Each row is a point on a tangle of strands that fork and nearly touch. The rows are in no order.
Points whose rows are less than 39 apart are linked; no others are.
z696: [-11  23 -27   6   9   4 -52   1  11   7  -7]
z190: [ 27   4  -6 -10  29   0 -15 -31   5   5 -11]
z59: [ 27 -30  16  -1   5  -5  28  10 -29  15  -8]
z619: [ -3 -34 -33  11  -4   8  12  26  -1  34 -29]
z290: [ 13  10  25 -13 -12 -25  35 -42  -3   1  22]
z490: [-14   6   8  -3 -22   3  28 -60   7 -16  31]
z253: [-10   6 -18   0  16 -17 -25  23  34  29  21]
z134: [-28   9 -20   1   2 -15 -19  13  47  35  13]
z483: [-29 -17 -24  -6  -7  -2   3  35  23  28  -5]
z837: [ 21  13  10   0  10  -2 -13  -7   9 -30   4]
z224: [-52  15   1   1  -1  -4  -1  13  34  45  24]
z440: [-15   1  11 -10 -26  -8  42 -49   3  -6  33]
z574: [ 19 -18  -4  19  -4  10  18  33 -39   1 -19]
z358: [ -6   6  14   3 -16  10  20 -48   4 -41  21]
z540: [ 25  -5  28  -6   4 -19  28 -30  -1  -5  15]
z251: [-20  -6 -27  11  -9   9   0  51 -20  31 -10]
z981: [ 12  27  20  -5 -14 -21  18 -58  -6  -3  13]
z688: [ 12  16   2  19   1  -1 -51  -3 -12 -23  -6]
z302: [-31   0 -34  26 -17   7   1  41 -11  44 -10]
z983: [ -8  19 -28 -15  11  22 -32   0  18 -16 -18]
z289: [ -6  15  11  -9   2  -5 -10  39   6 -24  20]
z651: [ 11   4  16  35 -12  -1 -27 -36 -16 -38  -2]
z907: [ 21   5  18  17   1  -9  -1 -27   8 -33  17]
z226: [ 21  16  19   9   2  -4 -12 -52 -23 -13 -11]
z542: [ 10 -19   4 -22   6  10  20  24 -12 -10 -12]
z275: [ 10   7  10  29  -7   0 -42 -13 -17 -35  -6]
z612: [  1 -21  15  14 -25  13  39  16 -32 -28  -7]
z708: [-15 -25 -40  26 -17   2   9  29   5  38 -28]
z578: [-41   6   2  -2   6  -7  -5  32  21  47  25]
z723: [  1  -9  17  -1 -11   1  12  43 -11 -28   8]
z228: [ -8   6 -18 -30  14  20  -9  15  22 -17 -12]
z205: [ 33   3  10 -18  27  -7   3 -26   5   4  -1]
z558: [  8  -9  23 -30  -6   8  41   0 -24 -13 -14]
z445: [  5 -16  17   6 -23  15  44   8 -43 -19 -20]
z856: [ 10 -23  -8 -28  23   7  17  -4  15  18 -18]
z889: [ -4   1  20 -13 -29 -22  46 -42  -5   3  29]
z291: [ 20  22  23   2  -5 -12   1 -57 -15 -10   2]
z985: [ 14 -36 -11   0  14  -3   9  30  -8  28 -10]
z561: [ 16  -7  18  19  -4  -9  11 -39  13 -26  30]
z599: [-33 -18 -28  12 -17  -2   6  37  11  39 -14]
z624: [-19 -20 -24 -17  -2  10   5  36  18  13 -13]
z644: [-15  49   4   1   3  -2 -39  22   3 -15  22]
z422: [-46  41 -16   4  -1   2 -31  -6  35  27   8]
z284: [ 20  -9   0 -32  26   3  11 -13  11  13 -10]
z100: [  8  -1  13  37 -11   0 -13 -54  -6 -27  13]
z333: [  3 -11 -15  14  -4   8   3  50 -29   9 -13]
z670: [-36  -5 -18  -2  -9 -14  -1  20  43  30   0]
z874: [ 12 -12  21 -18   0   5  30   8 -15 -19  -5]
z641: [ 17  14  -4 -10  17   9 -18  -7   2 -25  -7]
z11: [  3 -19  16   6 -18   5  22  35 -20 -28   0]
z959: [ 26 -35   4  -5  17  -6  21  15 -17  25 -10]
z306: [  4  10 -24   9  15   5 -52  -8   5   1 -18]
z455: [  3 -10  27 -13 -24   5  52  -7 -38  -7 -10]
z671: [-16   5   0  -4  13 -17 -17  41  13  33  30]
z461: [  5 -32 -11 -26  14   9  26   3   7  26 -26]
z703: [ -6   3  15  -4  -8  -5   2  44   0 -29  15]
z533: [ 22   6   7   8  11   5 -32 -38 -26  -9 -25]
z203: [ -2 -17 -10 -24   9  12   7  34   3  -3 -16]
z865: [-21  31 -27  -4   9   5 -40  10  25   9   5]
z154: [ 23 -26  13   9  -5   2  32  12 -40   6 -16]
z501: [ 18   4 -18   2  25   4 -36 -23   7   5 -16]
z229: [  8  -1  12  31 -10  -3   3 -58   4 -22  27]
z325: [  6  17 -20 -14  18  20 -29  -9   8 -20 -21]
z924: [-53  34  -4   4   0   1 -11  -3  41  34  17]
z426: [ 12   6  -6  14   8   3 -56  -9 -17  -9 -18]
z932: [ 32  -9  25  -7  15 -12  14 -15   2  -7  12]
z339: [-10  40  10   0  -2  -3 -28  25   5 -31  26]

A fork is a point with three links. Follow the links from the first point to the second and name the forks in between, in order.
z932, z426 | z205 > z306
z306, z981 | z205 > z290
z599, z558 | z483
z651, z865 | z306
z190, z856 | z205

A fork is a point with three links, a tip a point with one. Leave the first point through the second and follow the links. Name the first fork or tip that comes.
z574, z154 | z985
z445, z612 | z644
z333, z251 | z599
z671, z578 | z422
z641, z325 | z228

Follow the links from the first point to the second, and from the first to the third. Name the last point that the two ways share.
z874, z619, z251 | z599
z226, z205, z440 | z290
z619, z874, z671 | z483
z290, z461, z306 | z205

Name the points in between on the shortest way along the links from the first point to the second, in order.
z703, z558 | z723 > z11 > z612 > z445 > z455
z100, z501 | z651 > z275 > z688 > z426 > z306
z325, z100 | z641 > z837 > z907 > z561 > z229
z641, z228 | z325 > z983
z542, z333 | z203 > z624 > z483 > z599 > z302 > z251
